Each row is a point on a landscape with many peaks, with its height.
A climber steps from a point to the highest of its 2 nearest points, and stops where none of them is higher. Distance is the straight distance between rows; heights are no part of it.
q408 (h 437): [-26 -13  -9   3  33  21  23 -21  17  20  16  26  10  -5   7  18  -3  -8
 -16  -5  -4  -7 -16   2]
q462 (h 159): [-30 -26  -4 -24  13   8 -20 -16  13  -6   5  13   1   5   5  53  -3  21
  24 -13   1  -7 -11   2]
q944 (h 214): [-10   9 -24 -10   0  -6  -9  38 -47 -47 -24  23  -1  10   9   3  15 -39
  22  19  -5 -34  14 -10]
q625 (h 267): [-23  18   3  20  14  12  40 -25  30  30  10  34  15   2  -5 -10 -10 -49
 -26  26   2  28   1 -10]
q582 (h 372): [ -7   2   7   6   3  28 -12  11 -23 -50  -6 -19  10  16 -11  19   5 -12
  59  15  -8 -18   0 -24]
q485 (h 463): [ -6  -3 -20 -22 -11 -12 -12   5 -41 -28   8  11  -6   0  22  25   5  24
 -12 -19   8 -19   5   0]
q925 (h 393): [ 14  16   8  33  42  -4  12 -42  18  49 -13  12 -19 -15  13 -23 -11  13
 -47  21  -4  16 -20  35]
q136 (h 93): [  3 -20  16 -19   6  26  -5  36 -18   0 -16 -11  18   4  22 -32  17  -2
  17  19 -20  -3  -6 -43]
q44 (h 612): [ 10 -15   6  28  -9 -12  12  -1  41   5  10  27 -35  48 -28 -15 -12 -32
  21  44   3   6 -13 -14]
q234 (h 700): [ -6  11 -41   0 -26 -16  -8  48   4 -10   0  33   7  30 -13 -11 -10 -46
 -16  13  19  -4  48 -15]
q644 (h 280): [-22  26  -7  28  23   0  40 -19  22  39  11  15  54   1   8 -17  -5 -49
 -34  19   5  21   3  14]
q661 (h 508): [ -5  37 -13  -7 -22  11  23  -7 -23 -16  -1  10   6  -9 -36   0   7 -33
 -38 -29  34  12  22  12]
q784 (h 299): [ 29  14 -10  28  16 -16  10 -16  48  32 -21  -1  20  21  15 -30 -25 -40
 -65   2   9  -7   2  29]
q945 (h 480): [  7  11 -41  11  10  -8   3   1  14  12  12   0   1   8  -1  25 -17  -3
 -60 -24  29 -33  10  37]
q105 (h 617): [  6 -11 -25   8  -2 -19 -15  55  -3  -8   5  12 -21  28 -27  -5 -19 -48
  29  42  -2  12  11 -11]
q905 (h 160): [ 18  22   5  28   7  -6  -1  40  25  -1 -27   2 -11   2 -16 -25   1  20
 -61 -25  31 -19  18  43]
q142 (h 395): [  8 -39  -2  -4  16 -15 -35  16  11 -11 -10  -7  -7  23 -20   3   6  29
  74  24 -11 -28 -10  -6]
q334 (h 326): [  8  -9  -3  26  18  -8  31  15  33  47  16  -5  31  14  45 -29  -4 -13
 -40  10   5  -4 -14  -1]
q263 (h 493): [-30 -11  -8 -18 -31 -14 -48  -2  -9 -23  -7 -17  12 -31  24  54 -24  20
  43   0 -30   6  23   4]
q516 (h 325): [ 18  17 -37 -23 -39 -32 -39   2 -12   3  27   6 -19   8  -8  23 -25  15
 -25  -9  16  11  52  26]
q27 (h 355): [-17  -7   9  10  -4 -11  25   2   6  21   7  47  -5  17  14 -19  12 -27
 -18  12  -5  -9 -10 -26]
q757 (h 404): [  2 -23 -13  10  36  13  12 -11  33  24  23  -6  -2   1  16  13 -17  23
 -20  -4  -1  -9 -21  14]
q719 (h 430): [ 12  11  23  17  13  36  14 -14 -28 -15  -8 -55  17 -18  22  10  18   9
   9 -24  -1  -4 -21  10]
q612 (h 41): [  8  11   8  -9 -17  18   9  16 -55 -35  -6 -14   3   7  35 -16  21  -2
   0  -1  -9 -20  -7 -26]
q125 (h 407): [  4  -6  16 -13 -41 -41   1   5 -23 -12   3  24 -39   0   8 -12   2  14
  -2  -4  -2  20 -13 -10]
q497 (h 288): [ -4  24 -12  36  21 -17  29 -31  31  43  -8  16  43  10  23 -21 -16 -46
 -59  16  14   9   8  32]
q15 (h 231): [-13 -20  30  -2   3  -7   3 -11 -35 -40 -12   8  -8  14  12  15  33  -1
  29  -4  -2 -25 -18 -16]
q984 (h 514): [-16  12 -20 -22 -17  -1 -41  -1 -26 -37   3 -11  13 -11  34  56 -10  14
  31  -2 -16 -16  31  16]
q501 (h 427): [ -4 -35  13   0 -12 -27 -37   8  13 -17  -4   0  -6  -1 -10  15 -10  41
  68  14 -20   9  -6  -8]
q415 (h 547): [ -7  -9 -23  13  17  -4 -35  30 -10 -28  17   1  -8  32 -12  38 -18 -23
  48  35  -7 -29  16   1]
q212 (h 281): [-18  -7  25  28  50  23  17 -56  16  38   6  -2  18 -18  -8 -26  22  18
  -3  24 -32   7  -9 -11]
q380 (h 341): [-16 -14  -2  12  -2  -7  14  39   5   9  -2  39  -3  24   4 -12   4 -34
   6  17   1  -2  -9 -26]
q871 (h 426): [ 15   6  18  27  36  -1  26 -41  16  30   2 -18  -2   9  12 -37 -11  -5
 -43  31  -3  -2 -20  11]
q429 (h 289): [-32   4  32   0  27  -4  25 -78 -15  -4   8  15  -1 -25   3  11  16  10
  -9  -1 -16   6 -16  15]
q507 (h 245): [ 17 -23 -15 -26 -19 -22 -21  23 -20   2   3  -7  -7 -16  38 -14  -5  55
  -4 -10 -15   4 -11   2]
q656 (h 623): [ -9  -8 -17   9  -3 -23  13 -24  34  -2  12  39 -14  57   2  14 -16 -48
 -26  22  12 -20  -1 -10]
q128 (h 118): [  1  25  15  24   8   0  32  13 -21  25   3 -13  23 -11  10 -35  34 -33
 -51  -9   4 -16  -1   0]
q416 (h 184): [ 10  14 -31 -25 -29  -5  -8  33 -39 -30 -14  -1   8 -38  11 -12   9  45
 -19 -11  -3 -15  31  34]
q326 (h 263): [-17   9  30  26  31  11  19 -62  12  28   5  24  -8  -8 -20 -34  18  13
   3  44 -33  21 -13 -20]
q760 (h 347): [-17  -4 -23 -30  -9  -9 -25  32  -9  -2 -27  54 -10 -24 -17   6  11  12
  26  -9  -5  15  11   7]
q771 (h 242): [ -3 -16  42  -3   9   6  19 -37 -23 -35  -2 -12   2  18  20   1  38  22
  20  -7  -4 -36 -15 -29]
q662 (h 340): [-18   8  20   0 -32 -30  27 -48  -7  -6   8   7 -18 -29   3  16 -12   5
 -18 -24   4  24 -11  23]
q884 (h 345): [  8  28  24  26  46  -9   4   3   5  12 -14 -10 -13 -28  17  -8   7  17
 -30 -34   1   1 -21  34]
q7 (h 496): [ -2  -6 -20  -8  -8 -22 -20   9 -27 -35  20  21 -19  34  25  27   0   3
  -4   7   5 -43   5 -15]
q208 (h 202): [  1  13 -14 -27 -14   9  -2  51 -37 -13 -24  35   4 -23  -6 -39  19  -4
   0   2 -11   2  18 -17]
q223 (h 533): [ -9  -9 -26  -3 -16  14  11  38   6  31  -8  55   0 -20 -19 -13  13  14
 -28 -10  15   6  22  10]
q412 (h 453): [ 16  25   0  15   8   4  21 -15  23  51  -5  16 -26 -44 -18 -15   1   8
 -30  -8   5  51  -7  37]
q717 (h 320): [ 12  10  -4  11   6 -17   1   4   4  11   5 -20 -14 -27  13  11 -10  25
 -26 -32  13  11 -18  41]
q938 (h 526): [ 36  14  -1 -15 -30   5   0  30 -10  -2  12 -20 -17   9 -10 -28  -8 -14
 -11   9   9  39  -4 -22]
q619 (h 546): [ 24  40 -31   6 -17  -1 -24  45 -18 -10  -8 -33   3 -30  -6   3 -21  22
 -13 -19  18  16  33  40]
q112 (h 413): [ -1  24  -5   6  -1  53   9  12 -34 -26   7 -39  24 -10   5  18   1 -15
  10 -13   3  10  -5  -7]
q160 (h 255): [  0  -5  33   3   4  -6  27 -53 -32 -33  11 -26  -1   1  34  15  25  27
  -5 -21  -2 -28 -18  -1]
q799 (h 343): [-12 -26   1   7   9  -1  -1  40  -5   3 -16  41 -23   4 -24  -8   7 -17
  44  21  -7  18 -14  -7]
q303 (h 465): [-22  -8 -12  17  40  23  21  13  19  37   6  -1  41 -19  17   8   1 -21
 -23 -15   4  -8  -6   8]
q534 (h 380): [  4  -7  22  -6 -12 -23  15  -4 -21  -6   3  36 -34  13   9 -19  21   4
  -9   2  -4   0 -21 -18]
q863 (h 509): [  3 -10 -44   2   4  -2   4  32   1  13  14   8  18  11  19  -1  -4   7
 -51 -13  19 -43  17  11]
q813 (h 138): [-11 -22  13 -19  34  14   0 -23 -20  17 -23 -29  16 -10  38  21  36  19
 -18 -36   9 -34 -14  19]
q743 (h 36): [ 13  23  -1  -7 -30   4  -2  -1 -52 -46   8 -22  -7  24  28   6   5  -8
   1   5   7 -18  -1 -21]
q132 (h 485): [ -6 -19 -13   5  24  41  -5  24  19   6  26 -28  29  13   1  20 -23  -1
  10   4  -2  -9  -3 -26]
q668 (h 324): [-15  -4 -18 -22   4  25 -16  66  -6   0 -26  16  24 -11  -2 -14  -7 -35
  28  12 -16  14  14 -31]
q453 (h 431): [-42 -26  14   7  27  23   4   9  14  -9 -10   5  41  22  -2  24  10 -31
  33   5   4 -27  -3 -29]
q279 (h 354): [ 48   1 -15 -17 -23   4 -26 -29  32  -5  24 -25 -12  23 -26   6 -19 -42
 -21  -7  -5  35   9   2]
q739 (h 550): [ -4  -3  27  33  18 -14  29 -30  25  -2   4  36 -30  18 -42 -21   1 -20
  39  38  -4   1 -20  -2]
q281 (h 523): [-13  -6  15  12 -33 -30   5 -46  31 -16  38 -18  -9  -3  -9  30 -33  28
  10   0  -8  16  -3   1]
q286 (h 561): [ -6  -9 -32  14 -25   1  29  40  30  46   2  48  26   1  -1 -27  11  -3
 -37   4  20   6  34   6]
q45 (h 438): [ -8 -41  17   6  21 -12   8 -28  43  10   3  46 -28  16  -4   4  13  36
  36  14  -9 -13 -22 -10]
q787 (h 451): [ 13  33   7   2 -12   5  25 -36   7  36 -10  28 -13 -16 -24 -40  23 -36
 -50   3   2  29  10  18]
q424 (h 447): [-35 -34  31  -5  28  -8  -3 -31   0  -4 -30  27 -15  11 -18  23  39  -4
  48   2   4 -21 -19  12]
q94 (h 416): [  4  -3  19   3 -14  34  -8 -17 -29 -21 -25 -69  26 -13  40  15  10  35
  35 -26  -8  -1 -10   5]
q670 (h 301): [  6  11   2   8  -5  -2  -7 -33  52  -6  34   2 -19  25 -42  20 -38   0
  22  23   5  28  -4  -5]
q762 (h 500): [  1   5  -6   1  -4  15  18  11  10  56  -3  47 -13 -39 -16 -10  21  13
 -17 -15   0  34   0  16]
q21 (h 473): [ 10  39   2  17  16  -6  21 -39   6  19 -22   9   4  -6 -20 -28   1 -41
 -66  -8  11  -1   9  41]
q343 (h 309): [ 31   5 -35 -28 -50 -27 -35   6   6   9  12  21 -30  27 -16  -5  -7   4
 -26  -1  16  15  38   8]
q943 (h 225): [  4  16  23   1  -8 -11  19 -79   7  16  -9  43 -26  12  -9 -26  -2 -17
 -29  34  -8  22 -11   4]
q820 (h 492): [-15   2 -10 -28 -21  -2 -25  -5 -45 -49 -24  -4   8 -11  37  34   8  14
  26  -9 -10 -20   9   4]
q494 (h 358): [ 15 -18  45   7   4   5  10 -16  24  18  15 -34   3 -28  -7 -25   1  54
  30 -13 -18  23 -24 -13]
q357 (h 456): [ 12   0  11   8  15   3  30 -42  16   6  17 -14   2  27   6 -21 -20 -19
 -38  19   4 -10 -17  -3]
q609 (h 455): [ 15 -15  21  12   3   4   1  11  12 -19  25 -12  -4  36 -12 -17  -3  14
  36  21  -2 -21 -12 -50]
q632 (h 84): [ -3 -20  -4 -31  10   4 -20  42 -14 -19 -38   1  -1  15  34 -28  13 -12
  34  33 -22 -27   3 -33]
q262 (h 371): [  0 -40   6  21  53  16  15 -15  43  49   9 -10   2   2  34 -13   5  32
 -19   9 -16 -22 -22   2]
q399 (h 422): [-41 -30  39 -20   0 -16 -11 -36   3  -3 -36  15  -6  -2  -4  29  27  21
  48 -16   1   0 -14   8]
q252 (h 223): [-22 -18  -1 -10  10  -8 -11   2 -44 -41 -32  25  -8  15  16  24  29 -17
  28  -1   7 -40  -8   0]
q398 (h 388): [  6  19   3   9 -18  27 -27   2 -22 -47  14 -43  22  12   1  20 -13  20
  63  11 -21   3  12 -24]
q933 (h 594): [ 35  23 -28   3 -26   9   3  36 -10   6  -7 -30  15  11 -20 -30  -8 -36
 -46 -13  31  -3  25   6]
q69 (h 328): [-20 -15 -26 -42  -3 -20 -49  30   5  -5 -31  30 -12 -17   2  22  -6  11
  49  11 -18  13   7  16]
q390 (h 254): [-12  14  11  15  17  22  32 -29  39  10  13  15   4  14 -27  -7 -28 -42
   0  24   0  29  -5 -14]
q702 (h 183): [ -7 -15 -45  -2  -4 -11 -25  27  21  16  22  52 -27  23  -1  25 -19   3
  -7   6   6  -1  18  -4]
q767 (h 205): [ 17   2 -26  25  11  16  11  46  37  54   2  -1   1 -13  -4 -16 -20   1
 -34  -9  12  23  -1  16]
q707 (h 574): [  8   5 -24  -2 -16  -7  19 -14  36  16   5  31   3  30  -9 -11  -9 -46
 -45  -2  17   1  15  -4]
q97 (h 460): [ 23   5  14  -9 -58 -45 -35 -27   1 -27  18 -14 -26  33 -17  20 -16 -24
   8   5  -3  27  17  -1]
q930 (h 401): [ 31   9  -9  -7 -32  -8   6   6  15  36   7   5 -29 -20 -14 -16 -11  13
 -15 -13  12  60  -5  19]
q135 (h 687): [  4 -15  -4   8 -10 -17   0  -7  32  -4  26  18 -26  59  -7   1 -20 -25
  -6  25   2 -14  -7 -22]
q103 (h 399): [-40 -19  44 -27 -23  -3 -12 -20 -22   6 -46 -13   9 -33  16  17  27  18
  35 -24   0  13  -9  -4]
q594 (h 31): [ 21  21  -9 -15 -35 -16 -11  18 -36 -38   7  -1 -23  41  10  -8  -1 -36
 -13  16  10 -15  16 -28]
q164 (h 403): [ 16  17   5 -20 -37 -15   8 -13   6  -4  -6  26 -37   7 -36 -17  -3 -42
  -6  -9  16  41   4  -8]
q55 (h 420): [ 10 -34   1  11  18  -6 -19  18   5 -27  -2  -6  -1  36 -14  -1   3  10
  57  27  -4 -51  -6 -29]
q577 (h 489): [-11 -47  10  31  27  -4  23  -9   1   3 -13  13   4  21 -38  -9  30 -28
  52  27   3 -39 -19  -1]
q214 (h 535): [  0  27 -22 -11  -7  16 -44  14 -28 -28  29 -32  14  -9  26  50 -28  10
  28   7 -20   5  35   9]
q425 (h 222): [ 19  -8 -33 -27  -5  -2 -18  44 -15   5  12   6 -10   2  30 -19 -11  29
 -21   9 -12 -11   3 -12]
q410 (h 499): [ 33  10 -36   4   2 -14  -1 -30  36  13  -2   3 -13  14  -6   6 -20 -15
 -63 -21  22  -8   9  44]
q998 (h 286): [ 14  -6  -1  14 -51 -37 -27   2  -9   1  20 -59  -9 -14  26  23 -38  27
 -13  -7 -11  11  11  14]
q289 (h 53): [ -3 -17   8 -38   6  12 -10  14 -38  13 -30  -3  16  -4  40 -23  39  20
 -15 -15  -8 -32  -3 -17]
q810 (h 76): [ -5 -21 -26 -38  11 -13 -27  51  -6  -8 -34  34  -9   4  23 -22  14  -5
  21  21 -26 -27   7 -14]
q852 (h 466): [-20   3  34  -8  24  42   0 -24  30   7   0 -13  28 -22 -40  13   3  13
  51 -13  -7  14 -13 -20]
q763 (h 342): [ 26   9 -32  -1 -40 -39 -31  13   9  21  13 -16 -17 -12  -4  16 -28  27
 -26 -19  14  25  35  40]
q273 (h 148): [-33 -35  12 -33  27   4  -3 -40  -4   1  -9   5   4  11  25  38  23  26
   3 -22   7 -33 -16  -2]
q563 (h 216): [  8  16 -18  24  19  20  25  16  46  55   9  -4   8  -7  -5 -17 -24 -28
 -33   5   9  37  -8  11]
q874 (h 469): [-23 -32  18  17 -34 -34 -16 -20  26 -17  15  -3  -8 -11 -12  31 -24  45
  45  -6 -13   7  -1 -11]
q459 (h 302): [ 10  -2  -5  23 -12 -39 -17   7   6   4   7 -39 -12 -26  24  28 -28  37
 -19 -27   6   7  -7  36]
q827 (h 419): [-14   7  13   0  10  19  21 -10  -5   5  20   8   3 -13  -6   3   5 -14
  -9  -4   1  14 -18  -7]
q312 (h 46): [ 20   4 -11 -29  -8  15  -7  22 -55 -20 -22 -11   8 -10  50 -26  25  20
  -6  -8 -11 -27   1 -17]
q364 (h 548): [ -6  12 -32 -15 -30   1   7  24 -28 -27   1  29   4   4 -14  -8   9   2
 -38  -2  22 -26  42   5]
q123 (h 208): [ -5  24 -11  -7  -9   7   6  44 -48 -35 -25  26   0  -7 -10 -18  12 -37
  13   7   1  -5  19 -19]
q317 (h 389): [ -7 -61  13  -3  26  -7 -14  -6  32  19 -24  18 -12  34 -13  -2  18  29
  57  12   2 -37 -14 -15]
q805 (h 501): [-13 -11  23   8  24   1  17 -54  30  -5  19  21  -7   6  -7  -3  -3  36
  20   6  -7  -6 -18  -9]
q723 (h 573): [ 44  29 -33   3 -16   1 -22  31  -1  -5 -10 -36   1   5 -25 -12 -11 -12
 -41 -18  32   3  38  30]
q183 (h 192): [  2  13 -19 -39 -31 -15 -14  32 -36 -39 -21  35   0 -28   5 -21  19  29
   0  -3 -18 -13  32   3]
q569 (h 177): [ 11   6 -21  -7   0   8  -7  35 -30 -12 -24  -8  18 -32   5  -5  17  41
 -30 -24  14 -26  17  38]
q196 (h 167): [ 17  11 -14  19  14   2  -4  53   8  13 -17   7  -2 -21  -7 -12   0  41
 -41 -32  20 -16  11  41]
q733 (h 467): [-24 -47   3  -2  22  -2  -2 -16 -10  -7 -34   7  -1  14 -33  19  27 -16
  61  14  15 -35 -20  18]
q314 (h 193): [  5  -2 -51 -23 -11  -9 -33  44   9  14  15  46 -22   6  -4   5 -22  14
  -8  13  -6   9  39  -5]
q615 (h 322): [  5   4  24  27  50   8  10  -4  15  36  -2 -22  -5 -28  11 -19  15  15
 -17 -13 -15  10 -28  21]
q531 (h 130): [-30  -8  19  -9  32  12  17 -34 -28  20 -17  -2  17  -7  29   7  65  -8
 -26 -16 -11 -36 -12  -6]
q545 (h 383): [  5  37 -18   3 -26  -9   2 -26 -21 -27  10 -28   1 -12  -3  37 -13 -12
 -28 -34  25   1   9  33]
q159 (h 103): [ 10 -13  20   8  10  17  18  37 -11  30   6 -24  17  -3  22 -45  22  -6
 -15   6 -16   7 -17 -34]
q43 (h 68): [-13 -35 -17 -33   5   6 -16  46   4  29 -26  37  14   1  33 -30  18  11
  -2   2 -13 -20   4 -27]
q366 (h 323): [ -6  19 -25 -45  -6  33 -28  28 -19 -19 -22 -12  24 -33   9  15  -2   2
  32  -6 -17  14  15   2]
q580 (h 169): [-15 -15 -21 -10   6  -1 -29   3  16  -6  27  23 -15  16  -3  47 -17  20
  21  -1  -4   6  -3  -2]
q970 (h 333): [ 26  14  -5  -9 -18  -2 -16 -43  39  -4  35 -36  -6  24 -31  20 -37 -19
  -6   3  -1  36   1  11]
q144 (h 534): [  0  -5 -30  22  -1  -2  22  50  13  29   2  12  32   2   5 -27   5   5
 -56  -7  23 -23  19  19]
q474 (h 235): [ -1   3  11  19  22  38  27   0  41  34  26 -12  11  -4 -24 -16 -29 -14
   1  18  -4  37 -14 -17]
q276 (h 311): [-32   9  44   6  -7 -19  26 -58  -6 -14   6  20 -14 -25  -5   9  13   8
   9  -1 -13  25 -19   4]
q204 (h 364): [-22  -8   9 -30 -12  -4 -11  14 -16   3 -21  32  -2 -29  -7   9  13   9
  29 -18  -5  34  -9   0]
q360 (h 477): [  2  13  10  13 -29 -12   4 -46  -1 -31  39 -50  -3   2   1  42 -23  13
   0  -6   5   3  -4  12]
q773 (h 111): [ 19   7  15   1  -1   7  18  24 -31  23   7  -3  -2  -5  12 -37  25  -8
 -36  -5  -3  -5 -18 -19]
q940 (h 363): [ -3 -13  12   6 -15 -20  -9  23   1  -7  -4  25 -36 -11 -28  -3 -10   3
  51  14  -7  47 -20   0]
q254 (h 578): [-12  -5  35  21   8 -29  16 -54  33 -21  12  22  -6  -8 -31   3 -14  29
  60  -3  -5  -6 -14 -10]
q363 (h 392): [  0  -6  10   1 -29 -29 -31  24   2 -19  15  -8 -23  -2 -14  13 -30  19
  51  24 -21  40   9  -6]
q238 (h 379): [-22   6  15  22  52  29  32 -62  13 -13  21  -9  31  -9 -19   4 -12   4
   6   8  -7 -24  -2 -12]
q714 (h 479): [ 21   4  29   0 -19   8  22  -1   2   2  17 -11 -20  16 -13 -35  -2 -15
  -5  19  -1  25 -25 -33]
q455 (h 362): [ -6  20  -5  -8 -24 -27  22 -54  -2  -9   5  14 -12 -12  -5  21  -9  -2
 -36 -29  25   9   3  37]
q311 (h 310): [ 18  12  -3  36  19 -18  20  20  35  27  -2 -21  26  21  31 -26 -17 -28
 -60  -6  19 -17  -5  14]
q259 (h 486): [  9   6  10   1 -29 -40 -35 -27   0 -28  33  -6 -27  48 -14  38 -18 -17
  14  15   8  -1  17   4]
q909 (h 516): [  5   0  -2  12   0 -20 -40   6   4 -20  39  -1 -26  50 -24  40 -26 -19
  29  36   8 -13  20   3]
q606 (h 520): [ -7  -9  34   9   7 -17  -3 -39  28 -15  -7  -3   9 -17 -37   9   8  34
  77 -21   0 -10  -7 -25]
q794 (h 515): [ -7 -11  23  30  25  -5  25 -21  12 -24   8  13 -10  17 -45 -10   4 -24
  51  22   3 -25 -19  -8]
q306 (h 356): [ -4   0  -6  -8  14  23 -29  40 -11 -35 -34 -17   7   4 -14   4   0 -26
  70  41 -16 -11  -1  -9]
q405 (h 382): [-27 -15  27 -22 -29 -11 -19   9 -16 -13 -32  -5   5 -38   2  19  -5  15
  48 -11 -16  33  -3 -11]
q213 (h 369): [ 44  11 -22   1 -22 -16 -16  27  22  30  -4  -6 -27 -12 -16 -21 -12  24
 -36 -24  19  24   6  34]
q950 (h 525): [-20  27 -30  -5 -12   6  15  10 -24 -22   4  29   8   5 -25  22   2 -29
 -24 -19  29 -10  26   0]
q120 (h 313): [ -2  27 -11 -23 -17  23 -10  34 -39 -14 -23 -10  26 -50   6  -2   8   8
  19 -25  -6  23  10   8]
q878 (h 488): [ -7  -4  42   1  -2  15  -2 -24  23 -11  -9 -24  24 -29 -27   7  -2  32
  70 -18  -4  11  -8 -23]
q862 (h 303): [ 26  24   3  -9 -25   5   3  37 -48   3 -15 -18  10 -43  -1 -32  12  12
 -11 -21   1  21   2  11]
q630 (h 432): [  4   4  10 -11 -72 -55 -17  -4 -19 -21  -5   1 -29   3   6  -1 -15  -3
  -1  -3  -1  30   9  -9]
q414 (h 450): [  6  25  23  19  -4  19  25 -40 -14 -30  19 -58  10 -12   2  14  -6   3
   6 -13   6  10 -21  12]
q316 (h 536): [ 28   9 -30 -12 -25  -1   4 -28  39  24   3  21 -24  15 -15  -1 -12 -23
 -43 -12  18  22  10  13]
q547 (h 268): [ 19   2 -14 -14 -46 -39 -26  15 -28 -16  17 -27  -9 -14  37   1 -19  39
 -12   0 -15   1  12   5]
q170 (h 566): [  8  24 -23 -12  -9  15 -34  26 -14  -8  37 -25   3   1  -6  37 -37   2
  11   9  -4  28  25  -2]
q35 (h 308): [-25 -11 -11 -58   0 -19 -43  12  -6 -12 -54  16 -11 -14  15  17   6  11
  48  17  -8 -16   1  17]
q512 (h 530): [-23 -26 -25  -3  17  -3 -11   4  -4 -26  24  16   1  41  21  44  -6  -7
  -2   6   5 -50   7 -19]
q699 (h 60): [ -6 -35  -6 -34   9   7 -13  20 -10  46 -24  25   8  -9  27 -18  30  28
 -21 -13  -5 -25  -9  -8]
q700 (h 524): [  8  -1 -17  -6   6  22 -20  17   7  -4  42 -38  10   6  -4  26 -28  21
  11  11  -6   8   0 -11]
q134 (h 402): [ -6  -2  13   4 -20  30 -15 -23 -22 -41 -12 -52  32   0  21  24   0  35
  58 -11 -14  -9   4 -17]
q902 (h 491): [  5  13 -13  21  31  19   8  39   0  14  -2 -21  19 -15   8   8  -6 -14
 -28 -27  17 -10  -6  18]
q728 (h 206): [  9   9 -50 -19 -13   7 -15  60  -4   9   7  16  11  -9  -1 -21 -17   4
 -19  11  -5  -4  32 -11]
q232 (h 378): [ 36  -3   1 -16 -25  -7  -6 -25  24 -13   5   6 -22  38 -26 -17  -5 -55
 -15   0  -7  28  -2 -16]
q849 (h 122): [  7 -15 -17 -15  35  28 -24  35 -12  14 -23 -43  24 -10  41   9   5  18
  -9 -21   2 -29  -7   4]
q811 (h 339): [ -8  15 -25 -29   9  25 -33  51  -8 -24 -24   8   6 -18  -9  10 -11 -25
  45  13 -22  18  17 -13]
q718 (h 576): [-26   0 -24   5  10  -3  15 -26  17 -23  25  22  -6  34   3  41 -17 -35
 -23   5  17 -32   2  -8]
q974 (h 457): [-26 -24 -10   4  30  33  15  17  26  15  15 -12  61  12  16  22 -10 -18
   4  -1   2 -11   0 -24]
q47 (h 660): [  7  13 -35  -4 -17  -7 -31  41   9   3  11  13 -18  27 -25   6 -26 -47
   2  21  13  25  36 -21]
q188 (h 400): [  0 -16  41 -18   7  28  -4 -31  -8  13 -34 -73  29  -3  23   4  26  50
  35 -20   4  -8  -5  -2]
q613 (h 490): [  9  46   2  10  -4   2  29 -14 -13  -8 -12  -7   7 -17 -33 -10  12 -39
 -51 -28  27   1  17  45]
q3 (h 321): [ -4 -16  45   6  -9 -19  18 -28   3  17   7 -21  -7 -40  12 -13   8  39
  10 -13 -17  33 -30   7]
q711 (h 445): [-21   4  26  -3  19  44  14  -2   8   9   5   1  12 -21 -34   3   8 -12
  29  -4 -11  39 -17 -18]
q464 (h 123): [-19   8  23  20  34  16  24  -7 -27  18  -9 -28  35 -15  25  -8  53 -27
 -34 -14  -9 -26  -5  -3]
q831 (h 243): [ -7  18  33  11   7   1  27 -53  -1  23   5  25 -22  -4 -11 -38  14 -11
 -20  35 -22  30 -16  -7]
q275 (h 131): [  7 -13  10   6  52  20 -11   7 -11  13 -30 -41  13  -2  42  14  23  18
 -18 -36  10 -34 -17  15]
q441 (h 425): [ -1  26  17  -3 -21  -7  27 -16  -1  17  -8  53 -32   0 -31 -20  19 -36
 -12   3   9  33  -6  -5]
q5 (h 394): [ -1  17  30  18  34  36  33 -48   5 -23  17 -30  29  -3 -20  -3   2   4
  21  -3  -2 -22  -5 -29]
q476 (h 300): [ -8   2  41  12  46  20  10 -44   8  33  -1 -27  11 -34 -11 -13  28  24
   5   4 -29  25 -24  10]
q755 (h 367): [ 16  35  19  35  48 -19   3 -12  23  29 -25  16 -23  -8  21 -26   5  11
 -61 -12   3 -13 -12  37]
q191 (h 398): [ -4  37 -27   8   2  31  10   0 -28 -23  16 -32  15  -5  -1  37 -10 -22
 -13 -24  16  -6   0   8]
q967 (h 344): [  8 -30   3  27  26   4  28   1  44  60  17   9  12   8  41 -26   4  11
 -29  24  -8  -2 -16  -7]
q754 (h 522): [ 23  21 -27   4   9  17 -17  47 -13  -2  -4 -39   7 -28   5   6 -19   9
  -5 -21   6  18   3  21]
q838 (h 298): [ -3 -19  24  10 -38 -32   9  -6 -12   9   0 -27 -12 -50  20  -1 -11  29
  -9 -27 -14  27 -19   6]
q812 (h 336): [  2 -13  35  11  -7  -7   8   0  24   2   9  18 -24  -2 -34 -10  -4  23
  52  15 -12  37 -24 -18]
q980 (h 381): [ 16 -21  48  -7  15  25   2 -17   8  12  -1 -46  19 -14   0 -20  26  47
  31 -10 -12   2 -17 -22]
q753 (h 582): [  8 -16 -24   7   5 -19 -19  34 -23 -21   4   1 -23  18 -22   2  -8 -23
  44  53  -8  -9   2  10]
q959 (h 414): [-28  -8  30  10  34  39  19 -32   5 -16 -10 -13  34  13 -13  13  24 -17
  38  -5   3 -36   0 -31]
q52 (h 506): [ 19   2  29   7   2  13  27 -25  12 -12  30 -33  -3  33  -5 -29  -6   3
  -5  18   0 -22 -17 -35]
q379 (h 572): [ 20  17 -16  -8 -40   1  17  27 -22 -13  -8  -4  13  11 -17 -38  14 -18
 -57  -4  26 -21  33   5]
q79 (h 564): [ 26  20 -17  -8 -17  17   7  33  -2  18   4 -20   3   6 -20 -28 -13 -39
 -30  -4  16  29  10 -20]
q888 (h 271): [ -9   4  28  12  28 -11  31 -70 -15 -11  10 -16  -1  -7  18  -2   6  21
 -25   0  -3 -13 -20  19]

For each start below, name the point where the climber stops.
q838 -> q281
q980 -> q281
q944 -> q281
q69 -> q135
q35 -> q135
q5 -> q170
q343 -> q286
q582 -> q281
q380 -> q234

Call two points neighbours if one is among the 2 nearest of the other. Go from one point of each pair to the other, from neighbour to neighbour, staying as high as possible. Name the lowest point that can't be avoided.
q281 / q408 -> q142
q135 / q170 -> q485
q52 / q933 -> q714
q135 / q286 -> q945
q52 / q254 -> q827
